Points, in no order, along strands that fork, close into loops and pass close to each other.
Points whose rows are less than 87.1 apart are linked; no others are. Some points are linked to none.
Q_185: -2; 4; -11; -3; -31; -7; 13; 1; 20; -9; 19; -23; -17; 2; 37; 0; -20; 9; 31; 48; -12; -25; 15; 2; 3; -8; 14; 18; 25; -9
Q_119: -5; 5; 1; 6; 7; -9; -15; -9; -18; 11; -26; -9; 21; 1; -36; -16; -26; 4; -15; -11; -6; 8; -14; 21; -36; -2; -23; 1; -24; 8
Q_6: 8; -5; 17; -10; 7; 8; -25; 26; -31; 11; 13; -12; -9; -24; 7; 3; 20; -7; -8; -4; -37; -21; -26; -8; -10; 6; 32; 5; 15; -15
Q_753: -23; -16; 17; 34; 43; 12; 25; -28; 54; -8; 9; 18; -12; -10; -11; 2; 3; -13; 46; -3; -18; 12; 4; -28; 11; -20; -14; 5; 6; 29
Q_946: 20; -12; 8; -2; 26; -11; 3; -26; -9; -3; 10; 1; -47; 30; 6; 8; 9; -8; -31; -33; 5; 31; 25; -31; -4; -31; -25; -7; 13; 6
Q_264: -11; -3; -27; 10; 1; 18; 2; -19; 10; 3; 29; -1; -7; -1; -18; 3; 35; 15; 37; -11; -43; -28; -10; -31; 16; -15; 1; 17; 15; -3
Q_774: -24; -24; 13; 27; 21; 7; 12; -10; 48; -23; 20; 35; -32; -2; -2; 10; 24; -19; 41; 8; -23; -9; 7; -43; 40; -26; -24; -15; 24; 18
Q_507: -32; -11; -14; 14; 1; -6; 26; -44; 52; -1; 7; 0; 8; 31; 2; -9; 18; 3; 46; 23; -3; 9; 9; -2; 22; 8; -25; -5; 1; 17
Q_120: -4; -1; -17; 21; 0; 0; -8; 19; 8; 0; -9; -15; 22; -24; -4; 4; -5; 8; 33; 29; -12; -58; -38; -8; 11; 6; 15; -4; -7; -32
Q_188: -9; -12; -13; 15; 20; 3; -6; -13; -1; 3; 12; -9; -10; 13; 9; 9; 19; -6; 15; -3; -14; -19; -13; -35; 18; -17; -9; 4; 5; -11
Q_182: -6; -28; 26; 13; 25; 24; -10; 7; 27; -20; 30; 19; -47; -7; -21; 16; 24; -21; 36; 12; -26; -27; 8; -48; 45; -35; 2; -8; 16; 9
Q_349: -1; 11; 46; -1; 1; -14; 0; 22; -6; -3; 16; 20; -37; -8; 50; -15; -3; 0; -6; -1; -14; 6; 8; 19; -4; 23; 54; 21; 33; 13
Q_771: 7; -2; 45; 9; 26; -34; 1; 11; -26; 18; -7; 18; -22; 30; 19; -8; 6; 2; -41; -25; 14; 8; 11; 15; -31; 18; 10; -9; 19; 17
Q_455: -3; 29; 0; -18; -48; 12; -4; 39; -9; -5; 25; 12; -1; -37; 40; -1; 35; -13; -5; 7; -21; -5; -26; 11; 6; 28; 59; 24; 22; -19
Q_821: -6; -6; 57; 34; 30; -4; 12; 13; 9; -7; -10; 5; -17; 28; 9; 5; 0; -28; -7; 9; 25; -11; 37; -11; 7; 12; -7; -43; 2; 12
Q_611: -7; -6; -16; -24; 21; -21; -16; -13; -45; 2; 3; -3; 5; -5; -15; 8; 12; -16; -20; -37; -24; 6; -15; -41; -17; -28; -38; -8; 7; 3
Q_75: 8; -6; -11; 20; -9; -13; -3; 6; -19; 6; -48; 17; 23; -2; -8; -15; -17; -19; -16; -6; 36; -13; -21; 40; -22; 26; -48; -24; -13; -1
Q_673: -4; 4; -35; -31; 26; 4; -12; -19; -15; -11; 12; 5; 31; -38; -56; 9; 18; 1; 37; -27; -40; -8; -12; -29; 3; -20; -7; 2; -21; 25
Q_74: -3; -6; -42; -13; 9; -21; -29; -43; -10; -1; -26; 1; 35; 4; -34; 17; 11; -6; 5; -11; 21; 17; -19; -16; 30; -13; -63; -6; -24; 1
Q_510: 4; 7; -23; -9; 10; 7; -23; -29; -23; -7; -7; 10; 25; -48; -50; 11; -7; 19; 27; -11; -42; -18; -21; -29; 16; -7; -29; 15; -30; 4
Q_924: 23; -12; 13; 8; 15; 10; -7; -1; -19; -12; 25; -1; -54; 31; 8; 7; 10; -4; -34; -3; 23; 6; 44; -26; 16; -9; 4; -11; 18; 15
Q_290: 5; 24; 14; -20; -40; 23; -3; 49; 0; 1; 31; 7; 3; -10; 33; -2; 19; -19; -18; 16; -4; 23; -2; 24; -3; 44; 52; 21; 10; 6
Q_103: 7; 19; 10; -13; 9; -9; -35; 17; -33; 17; -33; -8; 22; -36; -13; -3; -19; 0; -19; 9; -1; 16; -9; 28; -28; -10; -4; 15; -17; -11
Q_844: 40; 20; -25; -16; -39; 18; -14; 8; -24; -2; -41; 1; 20; -13; -31; 5; -14; 31; -38; 7; 39; 12; -8; 48; -5; 2; 5; 15; -18; -21
Q_568: -13; -7; 19; -34; 61; 2; -4; -11; 16; 7; 15; -15; 0; -24; -28; 22; -6; -15; 25; -22; -26; 35; 22; -31; -16; -48; -21; 18; 1; 13
Q_175: 19; 12; 28; 9; 11; 10; -9; 27; -25; 2; 25; 16; -39; 15; 28; 2; 12; -15; -4; 9; 20; -20; 43; -4; 19; 11; 27; -14; 19; 18
Q_399: 4; 1; 1; -3; -40; -30; 31; 15; 35; 7; -4; -5; 20; 21; 52; 14; -24; -4; 30; 46; 40; -34; 23; 6; -12; 15; 8; -18; 14; -1
Q_389: 5; 27; -18; 19; -25; -17; -7; -17; -24; 5; -40; -5; 11; -20; 21; 7; -28; 20; -2; 1; 18; -19; -21; -5; 13; -6; 13; 30; -5; -37
Q_642: 12; 37; 10; 0; -3; 25; -5; -24; 14; 3; -15; -23; -5; -9; -9; -5; -22; 28; -20; -11; -19; 41; 4; 17; 1; -17; 11; 49; -9; -16
Q_966: -24; -25; -11; -24; 24; -17; -8; 11; -18; -6; -24; -12; 28; -7; -27; 23; 1; -40; -9; -14; 7; 15; -7; -21; -1; -16; -53; -39; -22; 5
Q_561: -10; -5; 35; -1; -3; 3; -6; 26; -4; -8; 41; 2; -33; 6; 24; -29; 3; 4; -1; 9; -48; -12; -1; 3; -13; 19; 35; 17; 39; 11
Q_358: -24; 11; 2; 34; 5; -9; 11; -29; 20; 5; -36; -12; 25; 8; 0; -12; -20; 7; 7; -3; -5; -22; -27; 4; 2; 12; -29; 2; -5; -5
Q_582: 3; -14; -14; -10; 12; 37; -14; 4; -4; 7; 4; -35; 5; 12; -28; 0; 2; 1; 1; 9; 14; 13; 0; -5; 2; 5; 5; -5; -32; 8
Q_82: 9; 5; 7; -3; -32; -25; 9; 20; 12; -6; 27; 2; -41; -16; 59; 0; -15; -11; 21; 48; 6; -32; 28; -10; 11; -15; 26; 10; 30; 5
Q_284: -5; 28; 32; -16; 5; -5; -29; 23; -19; 13; -26; -1; 5; -44; 20; 0; 0; 2; -21; -5; 3; 30; -15; 38; -28; 7; 42; 19; -4; -8
Q_702: 32; 9; 20; -20; -1; 23; -20; 21; -12; 2; 29; -17; -29; 6; 18; -11; 14; -17; -46; -1; -6; 32; 11; 8; 2; 15; 27; 20; 9; 12
Q_728: 21; 23; -8; -16; 19; 9; -9; -58; 16; 6; -15; -14; -3; 3; -26; 10; -3; 40; -14; -19; -3; 31; 17; 5; 16; -35; -14; 45; -6; -5
Q_14: -10; 38; 9; -18; -31; -8; -11; 25; -36; -10; 3; 16; 8; -60; 41; -5; 22; 1; 1; -13; -7; -2; -41; 12; 3; 9; 58; 34; 9; -28
Q_42: 11; 32; -30; -12; -47; 2; 5; 7; -26; 7; 3; -2; -4; -9; 45; -9; 0; 20; -17; 2; 16; 7; -8; 12; -4; 14; 31; 29; 22; -24
Q_250: -32; -34; 18; 22; 0; 13; 17; -2; 8; -18; -3; -9; 14; 21; 5; 18; 28; -38; 14; -18; -8; 0; -9; -38; 27; 9; -20; -56; 7; 4
Q_274: -18; -16; -7; -6; -27; -17; 29; 9; 17; -8; 34; -7; -5; 29; 12; -2; 13; -6; 35; 25; -36; -59; 6; -20; -15; 7; -5; -22; 31; -4
Q_65: 22; 3; 24; -1; 2; 38; 7; 11; 30; -1; 3; -22; -29; -1; 4; -5; -11; 7; -21; 31; 11; 21; 37; 23; 7; 6; 27; 6; -3; -2
Q_872: -1; -1; 1; -34; 29; -34; -24; 8; -38; 22; -22; -15; 1; 1; -2; 9; 7; -14; -35; -22; 7; 12; 19; -21; -25; -28; -28; -6; 12; 0
Q_214: 15; -28; -55; -11; -3; 30; -26; 8; -33; -13; 13; 2; 18; -4; -33; -11; -2; -2; 14; 7; 5; -12; -22; -7; 13; 9; -33; 0; -33; -7
Q_381: -7; 12; -2; 21; 8; 2; 25; -35; 19; -3; 23; -1; -22; 11; 11; -19; -15; 24; 20; -9; -34; 5; 9; -10; 5; -22; -6; 33; 11; 10
Q_9: -3; -19; 33; -18; 33; -16; -13; 28; -40; -6; 21; -6; -8; 31; -9; 19; 13; -29; -14; -32; -14; 27; 15; -37; -9; -22; -2; -34; 4; 22
Q_512: 11; 19; -5; -7; -25; -7; -26; 22; -51; -15; -13; 32; 13; -47; 3; -21; -24; 7; -4; 1; 14; 12; -33; 49; -21; 26; 16; 17; -18; -10
Q_646: -9; 11; 13; -13; 46; 0; -12; -31; 14; 21; -11; -15; 26; -25; -27; 21; -12; 6; 24; -15; -32; 20; 4; -26; -3; -36; -28; 30; -12; 1
Q_234: -13; -20; 5; 13; 34; 12; 20; -29; 49; -13; 17; 28; -28; 9; -22; 3; 0; 4; 21; 1; 4; 36; 28; -21; 17; -23; -7; 1; 3; 44
Q_295: 27; -5; -30; -5; -27; 13; 17; 6; 9; 16; -17; 0; 6; 37; 3; 1; -1; 27; -21; 9; 53; -11; 8; 29; -18; 22; 3; -17; 1; -7
Q_446: -3; -13; -31; -14; 16; 9; -8; -14; -7; -8; 24; 2; 6; -15; -38; 21; 42; -7; 23; -43; -42; -24; -19; -46; 4; -25; -5; -13; 4; 1
Q_317: 28; -2; -22; 21; -22; -9; -4; 0; -54; -23; -14; 28; 19; -22; -3; -23; -26; -1; 20; 2; -5; -34; -23; 8; 7; 23; -41; 2; -15; -24
Q_522: -16; -13; -29; 7; -5; -3; 8; -51; 47; 5; -8; 5; 28; 43; -19; -12; 27; 11; 10; 10; 32; 26; -2; 3; 30; 9; -33; -8; -11; -4
Q_228: -2; 14; -26; -4; -54; -29; 23; 13; 13; 6; -12; -5; 36; 15; 38; -9; -39; 13; 22; 37; 27; -22; -2; 17; -29; 4; 4; -2; 2; -11
Q_443: -20; -11; 31; 27; 36; -4; 19; -37; 52; -11; -27; -3; -4; 21; 4; -5; -4; -12; -2; -8; 5; 14; 7; -3; 5; -13; -40; -15; 1; 3
Q_110: 22; -19; 6; -4; 12; 28; 3; -8; 46; -5; -3; -15; -13; 30; -18; 4; -2; 25; -17; 33; 32; 13; 33; 19; 19; 5; 10; 0; -13; -3
Q_508: -2; 14; 1; -18; -53; -6; 13; 28; -3; -6; 34; -16; 2; 5; 46; -11; -17; 6; 23; 47; -22; -22; 5; 14; -26; 11; 34; 4; 31; -6
Q_171: -16; -12; 29; 37; 28; 10; 14; 15; 27; 4; 4; -18; 0; 8; -9; 1; -9; -11; 25; 15; -27; -22; -4; -1; -12; 2; 3; -8; -13; 3
Q_651: 11; 10; 29; 15; -7; -7; 5; 29; 5; 7; 22; 23; -47; -13; 47; 12; -5; -14; 18; 32; 19; -34; 39; 4; 22; 7; 38; -9; 23; 16
Q_210: 6; -3; 18; 24; 10; -21; 18; -6; 47; -12; -9; 17; -39; 10; 29; 0; -24; -2; -7; 45; 33; -21; 31; -12; 23; 1; -12; -12; 16; 13
Q_525: 6; -10; 6; -44; 16; 6; -4; 10; -27; -1; 38; -25; -17; 22; -34; 5; 6; -19; -20; -33; -9; 43; 17; -18; 0; -20; 4; -19; -17; 35
Q_38: 14; -11; 31; -1; 26; 40; -24; 15; 15; -6; 22; -23; -35; -18; -5; 8; 0; -24; 6; 14; -20; 2; 14; -16; 14; -16; 11; 13; -6; 7
Q_19: -1; 40; -11; -9; -63; -20; 20; 3; -4; -8; -32; 19; 27; -15; 3; -16; -26; 40; -7; 7; 46; 1; 0; 39; -12; 3; 26; 26; -4; -32
Q_249: -12; -6; -18; 8; -23; -5; 20; 7; -9; 8; 18; -3; -6; 45; 23; -15; -5; 4; -8; 15; 3; -19; 8; -8; -17; 27; -15; -11; 13; 7
Q_367: -1; 12; -9; -32; 34; 11; -24; -12; -5; 13; -11; -26; 28; -35; -50; 8; -23; 6; 19; -6; -22; 23; 5; -2; -5; -27; -22; 19; -35; 21
Q_8: -19; 18; -10; -2; -52; -34; 29; 27; 9; 3; 2; 0; 37; -28; 40; -12; -32; 13; 38; 27; 29; -22; -1; 15; -22; -2; 35; 8; -5; -15
Q_995: -5; -21; 26; -4; 32; -3; 10; -7; 18; -5; -5; -10; 1; 33; -29; 17; -3; -17; -13; -25; 10; 34; 26; -11; -9; -23; -11; -32; -17; 18
Q_354: 14; -2; 2; -20; -5; 27; -10; 8; -19; 7; 49; -17; -22; 21; -8; -15; 16; -8; -27; -16; -25; 21; 10; -5; -4; 7; 13; 8; -2; 24
Q_766: 13; -20; 33; -2; 35; 2; 6; -6; 34; -24; -2; 11; -22; 34; -36; 23; -8; -2; -19; -1; 24; 36; 44; -16; 20; -21; -10; -32; -12; 26
Q_413: 12; 10; -13; -18; -16; 35; -28; 32; -17; -7; 24; -15; 12; -43; -18; -10; 12; -7; -8; 6; -48; -19; -31; 2; 3; 10; 25; 15; 0; -20
Q_608: -23; 1; -10; 22; 5; -5; 20; -39; 47; 5; 11; -8; -2; 15; 12; -11; -18; 20; 45; 23; -22; -7; 3; -5; 14; -7; -12; 25; 1; 5
Q_70: 7; 25; 15; -26; -40; -10; 7; 25; 2; 20; 31; 38; -22; -4; 57; 7; 11; 16; -25; -18; 28; 19; 22; 34; 3; 34; 48; 7; 18; -11
Q_741: 16; 13; 6; 29; -11; -23; 20; -14; 10; 14; -49; 6; 17; 16; -15; 1; -10; 30; -41; -13; 24; -17; -6; 46; -26; -3; -9; 6; 4; -13
Q_900: 11; 4; -16; 24; -21; -8; -7; -25; -28; -10; -11; 15; 20; -23; -26; -7; -28; 22; 25; -2; -34; -26; -25; -11; 16; 14; -45; 12; -28; -11
Q_486: 26; -4; -10; 2; 22; 1; -10; -24; 3; 11; -23; -14; -24; 11; 11; 12; 8; 15; -26; 0; 27; 5; 9; -2; 15; -17; -2; 16; 5; -18
Q_312: 3; -24; 5; 5; 21; 24; 3; -17; 43; -9; 17; 6; -26; 33; -23; 4; 10; 11; 4; 15; 27; 28; 36; -12; 32; -5; -5; -11; -7; 20
Q_515: 5; -6; -9; 8; 5; -30; -14; 31; -42; 18; -5; 30; 5; -40; 24; -2; 0; -12; 3; -10; 7; -33; -32; 21; -18; 26; 8; -19; 1; -9
Q_123: -10; -22; -23; -26; 26; 2; -2; -16; 2; -4; 20; -9; 6; 5; -35; 29; 23; -12; 27; -27; -5; 37; 1; -35; 19; -31; 3; -10; -10; 31
Q_206: 26; 10; 42; 7; 21; -27; 1; 1; 3; 6; -3; 13; -45; -2; 32; -15; -8; 14; -40; -6; 2; 19; 20; 19; -13; 0; 27; 8; 25; 1
Q_756: -5; -18; 34; 18; 6; 27; -5; 32; 17; -13; 27; -2; -31; 12; -11; 6; 21; -17; 30; 25; -20; -52; 16; -24; 21; -3; 22; -10; 13; -2
Q_958: 9; 6; -30; -10; -29; 51; -16; 41; -10; 5; 19; -12; 15; -25; 1; 4; 8; -6; 8; 25; -3; -21; -25; 4; 6; 18; 24; 9; -5; -21
Q_840: 21; 20; 38; -17; 20; -11; -12; -3; -9; 10; -27; -1; -20; -20; 20; 10; 0; 16; -47; -11; -2; 39; 8; 33; -27; -12; 30; 24; 13; -20
Q_629: 10; 36; -23; -11; -41; 39; -7; 23; -12; -11; -24; 1; 23; -28; -9; -7; -14; 12; -23; 17; 25; 28; -13; 35; -2; 20; 14; 23; -29; -28
Q_178: -17; 2; 27; 38; 20; -20; 27; -22; 36; 8; -41; -15; 9; 13; 21; -12; -16; -13; -10; -8; 7; -17; -4; 12; -3; -2; -21; -10; 5; -9
Q_749: -13; 41; -9; -9; -50; -2; 4; 4; -32; -11; -4; 0; 7; -14; 22; -31; -20; 28; -12; 5; -12; 15; -20; 14; -7; 12; 33; 40; 10; -25
Q_889: -30; -13; -25; 13; -1; 3; 24; -42; 10; -16; -6; 14; 47; -9; -23; 3; 19; -12; 30; -38; -15; 12; -26; -19; 17; 7; -28; -29; -2; 24
Q_948: -9; 16; -9; 32; -23; -21; 15; 0; -5; -1; -46; 11; 30; -11; 2; -19; -35; -3; 0; 7; 20; -30; -28; 30; -8; 23; -33; -1; -14; -1
Q_589: 10; -16; -7; -13; 30; -14; -22; 38; -50; 7; -7; 10; 17; -42; -9; -1; 8; -20; -4; 4; -4; -27; -22; 4; -33; 10; -6; -26; -11; -6
Q_297: -41; -26; 5; 19; -14; 10; 33; -12; 15; -13; -1; 2; 20; 40; -1; 2; 11; -25; -6; -20; 4; 18; 9; -9; 6; 19; -29; -51; -3; 20
Q_596: 12; 5; -33; -27; 12; 29; -7; -39; 10; 8; 11; -19; -7; 15; -26; 1; 8; 17; -4; -21; 0; 45; 14; -11; 20; -21; -1; 28; -16; 17
Q_945: -1; -16; -3; 7; 22; 5; -16; 26; -17; -1; -9; -13; 18; -28; -23; 11; 5; -16; 11; 14; -8; -36; -25; -13; -10; 4; -1; -24; -23; -15
Q_556: 18; -8; 33; 23; 30; -11; 16; -4; 30; -6; -22; 18; -33; 18; 11; 10; -8; 2; -30; 14; 38; -10; 33; 6; 15; 0; -8; -21; 8; 2
Q_987: 17; -19; -53; -6; -16; 23; -19; 12; -37; -19; 32; 8; 5; -9; -22; -12; 17; 6; 3; -1; -21; -38; -22; -14; 2; 12; -10; -9; 2; -16
Q_634: -19; 52; 14; -14; -47; -11; 9; 13; -1; -15; -14; 9; 20; -27; 25; -29; -15; 27; -13; 4; 24; 25; -7; 35; -12; 7; 52; 35; -9; -23
Q_134: 24; -11; -41; -8; -5; 17; -39; -7; -34; -4; -23; -7; 22; -25; -24; 3; -21; 4; 9; 18; 22; 2; -22; 6; 14; 2; -30; 10; -36; -15
Q_133: -5; -5; 37; 37; 21; -11; 17; 24; 19; 12; -8; -9; -3; 9; 22; 8; -2; -27; 15; 23; 21; -39; 11; -2; 3; 17; 11; -21; -7; 0
Q_227: -2; 16; 21; 18; 1; -31; -3; -3; -11; 16; -27; 4; 7; 10; -9; -22; -31; 26; -32; -13; -6; 8; -16; 40; -48; 8; 7; 12; 4; -1
Q_17: 26; 20; 11; -28; -27; -5; 8; 14; -8; 26; -6; 30; -10; -2; 24; 10; 14; 28; -46; -27; 45; 25; 9; 60; -12; 19; 42; 5; 4; -19
Q_783: 5; 2; 7; 24; -2; -22; 20; 16; 35; 27; -26; 1; 9; 5; 36; 7; -20; -8; 14; 20; 49; -26; 14; 18; 2; 21; 21; -9; -3; -14
Q_917: -16; -25; -8; -30; 10; -26; 14; -10; 19; -4; -24; -7; 22; 31; -39; 42; 2; -27; -10; -41; 15; 61; 18; -14; 6; -33; -25; -43; -15; 21
Q_282: -16; 4; -20; -3; -18; 48; -3; -4; 33; -1; 26; -28; -1; -6; -5; 0; 11; 15; 38; 39; -28; -13; -2; 5; 22; 2; 17; 30; -4; -11
Q_986: 8; 10; -16; -3; -14; -33; -18; 16; -33; 41; -2; 40; -8; -22; 44; 14; 4; 7; -14; -31; 33; -5; -21; 35; -10; 22; 19; -7; 0; -14
Q_620: -20; -10; -32; 5; 10; 14; 27; -41; 25; -15; 19; 17; 7; 5; -20; -6; 45; 7; 54; -7; -31; -4; -2; -33; 13; -13; 0; 19; 17; 25
Q_32: 8; -8; 26; -26; 42; 28; -9; 3; 15; -2; 40; -6; -33; -16; -24; 14; 9; -22; 19; -16; -25; 24; 18; -28; 5; -39; 3; 15; -1; 29
Q_795: 8; 16; -10; -8; -33; -28; 8; 18; -21; 30; 14; 28; -20; -3; 58; 6; 4; 13; -8; -24; 27; -7; 0; 19; -6; 18; 39; 4; 20; -12
Q_172: 35; 4; -11; -25; -5; -2; -17; 6; -28; 19; -36; -7; 10; 4; -22; 8; 5; 18; -54; -9; 37; 8; 1; 40; -25; -6; -2; 0; -6; -5
Q_694: 7; -7; 21; -18; 48; -29; -3; -16; -10; 9; -21; -7; -20; 10; -3; 15; 0; -12; -31; -30; 3; 32; 27; -22; -20; -46; -41; 6; 19; -4
Q_221: -13; -8; 11; 7; 19; -14; 6; -17; 2; 6; -27; -10; 13; 28; -32; -3; -3; -5; -30; -23; 4; 14; 4; 12; -31; -9; -30; -17; -14; 11
Q_982: -26; -15; -32; -5; -26; 0; 16; -10; 23; -14; 24; 0; 3; 32; 16; 7; 32; -7; 37; 22; -16; -46; -10; -33; 17; 9; -22; -22; 21; -9
Q_192: -21; 3; 2; -5; -33; -16; 15; 32; 2; 1; 18; -12; 18; -2; 16; -30; -30; 22; 19; 36; -31; -23; -12; 18; -32; 20; 29; 3; 10; -3
Q_71: -20; -19; -18; 10; 1; -1; 11; -3; -31; -8; 17; 12; 17; 8; -23; -18; 3; -5; -2; -30; -30; -9; -20; -8; -26; 9; -34; -30; -17; 15
Q_341: -24; -34; 1; -1; 9; -4; 6; -13; 7; -15; -4; 4; 29; -3; -6; 42; 33; -41; 16; -41; -25; 17; -15; -39; 29; -15; -18; -58; 14; 5
Q_848: 4; -15; 44; -2; 30; -14; -13; 21; -28; 0; 17; 4; -14; 34; -7; -10; 2; -12; -24; -19; -3; 15; 12; -9; -26; 8; 13; -20; 9; 28
Q_122: 4; 24; 19; 24; 14; -5; 2; -27; 2; 2; -6; -9; -23; -2; 14; -17; -34; 29; -5; -20; -32; 14; -1; 5; -12; -23; -1; 46; 14; -15
Q_869: -21; 4; 20; 21; 14; 10; 0; 5; -2; 7; 9; -16; 11; -14; -10; -17; -22; 17; 18; 5; -54; -13; -25; 3; -26; 3; 11; 19; -14; -8
Q_978: 14; 13; -5; -8; -23; 34; -5; 44; -10; 23; 11; -8; -2; -6; 23; 5; 8; -6; -7; 14; 27; -1; 6; 17; -6; 33; 36; 0; -4; -1
Q_757: -20; 3; -16; 22; 13; 6; 17; -42; 9; 5; -10; 2; 32; 3; -28; -8; -2; 10; 24; -19; -23; -4; -11; -11; 2; 1; -32; 12; -21; 20
Q_52: 12; 14; 32; 11; -10; 34; -2; 31; 30; -12; 24; -10; -37; -19; 16; -2; -3; -16; -3; 41; -11; 4; 25; 10; 19; 0; 30; 20; 7; 8
Q_537: 3; -7; -23; 30; -16; -8; 18; 21; -18; -12; -9; 21; 29; -17; 1; -30; -24; -16; 16; 13; 5; -48; -29; 14; -9; 36; -25; -12; -7; -10
Q_51: -13; -23; -19; 8; 8; -4; 7; -9; -13; -34; 0; 16; 34; -22; -37; -5; 12; -26; 10; -34; -27; -11; -22; -16; -4; 5; -50; -40; -21; 8
Q_166: -11; 10; -4; 13; -16; -3; -3; 27; -26; -12; 7; 10; 20; -23; -4; -36; -33; 20; 10; 13; -40; -20; -38; 21; -24; 28; 15; 7; -6; -6
Q_740: -12; -19; 7; 20; -7; -1; 20; 8; -1; 1; -9; -2; 15; 45; -19; -11; -10; -16; -25; -18; 17; 10; 7; 10; -31; 24; -24; -41; -21; 17
Q_272: -10; -16; -28; -17; 4; -13; -17; -49; 12; -5; -26; -5; 33; 22; -21; 18; 32; -15; -7; -32; 28; 45; -14; -19; 31; -14; -45; -30; -10; 4
Q_990: -23; -22; 4; 16; -9; 2; 18; 7; -1; -16; 10; 8; -6; 34; 17; 19; 39; -33; 14; 7; 6; -35; 1; -37; 24; 18; -14; -43; 23; -6
Q_448: 20; 16; -42; -10; -30; 15; -12; -1; -42; 9; 5; -7; -4; 9; 14; -14; 5; 16; -37; -6; 13; 8; -9; 6; 1; 5; 5; 20; 10; -9
Q_586: 8; 7; 12; 1; -28; -19; 33; 7; 23; 0; -4; -3; -18; 10; 36; -5; -25; 23; -11; 29; 28; 5; 30; 32; -12; 2; 33; 12; 16; -13
Q_167: 9; 4; -39; -41; 12; -9; -47; -24; -28; 6; -32; -20; 27; -12; -41; 16; -7; 9; -2; 2; 18; 16; 1; -10; 22; -18; -46; 10; -30; -4
Q_126: -18; -26; -5; 7; 11; -10; 12; -51; 39; -9; -7; 10; 19; 34; -14; 10; 38; -21; 9; -18; 25; 58; 3; -18; 39; -8; -22; -22; -1; 13
Q_198: 17; 7; -49; -23; -21; 28; -15; -28; -9; 5; 5; -20; 1; 20; -10; -4; 5; 25; -35; -16; 12; 24; 5; 5; 14; -4; -11; 24; -9; -7
Q_324: -4; -6; 10; 6; -10; 31; -6; 25; 32; -2; 19; -22; -19; -15; -2; 3; 15; -4; 36; 33; -37; -47; -1; -8; 15; -6; 37; 10; 12; -15
Q_615: -3; -15; 12; 20; 13; -5; -6; -12; 57; -10; 6; 0; -32; 16; 24; 0; 4; -3; 27; 57; 29; -13; 8; -11; 37; 0; -3; -2; 9; -5
Q_144: 2; 1; 8; 11; 18; -10; -8; 6; -27; 19; -2; -10; -14; -1; 19; -3; 3; -7; -14; -7; -12; -13; -21; -12; -13; -1; 7; 3; 9; -5
Q_833: 27; 15; 1; -18; -19; -26; -9; 8; -26; 16; -32; 33; 6; -2; -11; 1; 3; 25; -48; -22; 37; 9; -11; 66; -35; 10; 13; 6; 7; -9

A piece is two or more points that can be reached from each other along the links. Count, over all rows, the pieces, the separate loops (a circle has one, a figure eight two, a Y none), the forks (points with three links) and the tips (points with one).
pieces | 4
loops | 0
forks | 12
tips | 20

A fork is a point with three links, a tip a point with one. Leave the first point through the second and follow the links. Name the first fork or tip that comes.
Q_192 / Q_508 | Q_611
Q_924 / Q_175 | Q_133
Q_167 / Q_74 | Q_42
Q_122 / Q_381 | Q_987
Q_14 / Q_455 | Q_264
Q_367 / Q_646 | Q_312
Q_264 / Q_188 | Q_14

A tip is a point with one link. Name the tips that can be reached along the links from each point below, in the order of the rows.
Q_608 | Q_120, Q_19, Q_629, Q_987
Q_175 | Q_611, Q_8, Q_615
Q_455 | Q_75, Q_14, Q_443, Q_620, Q_71
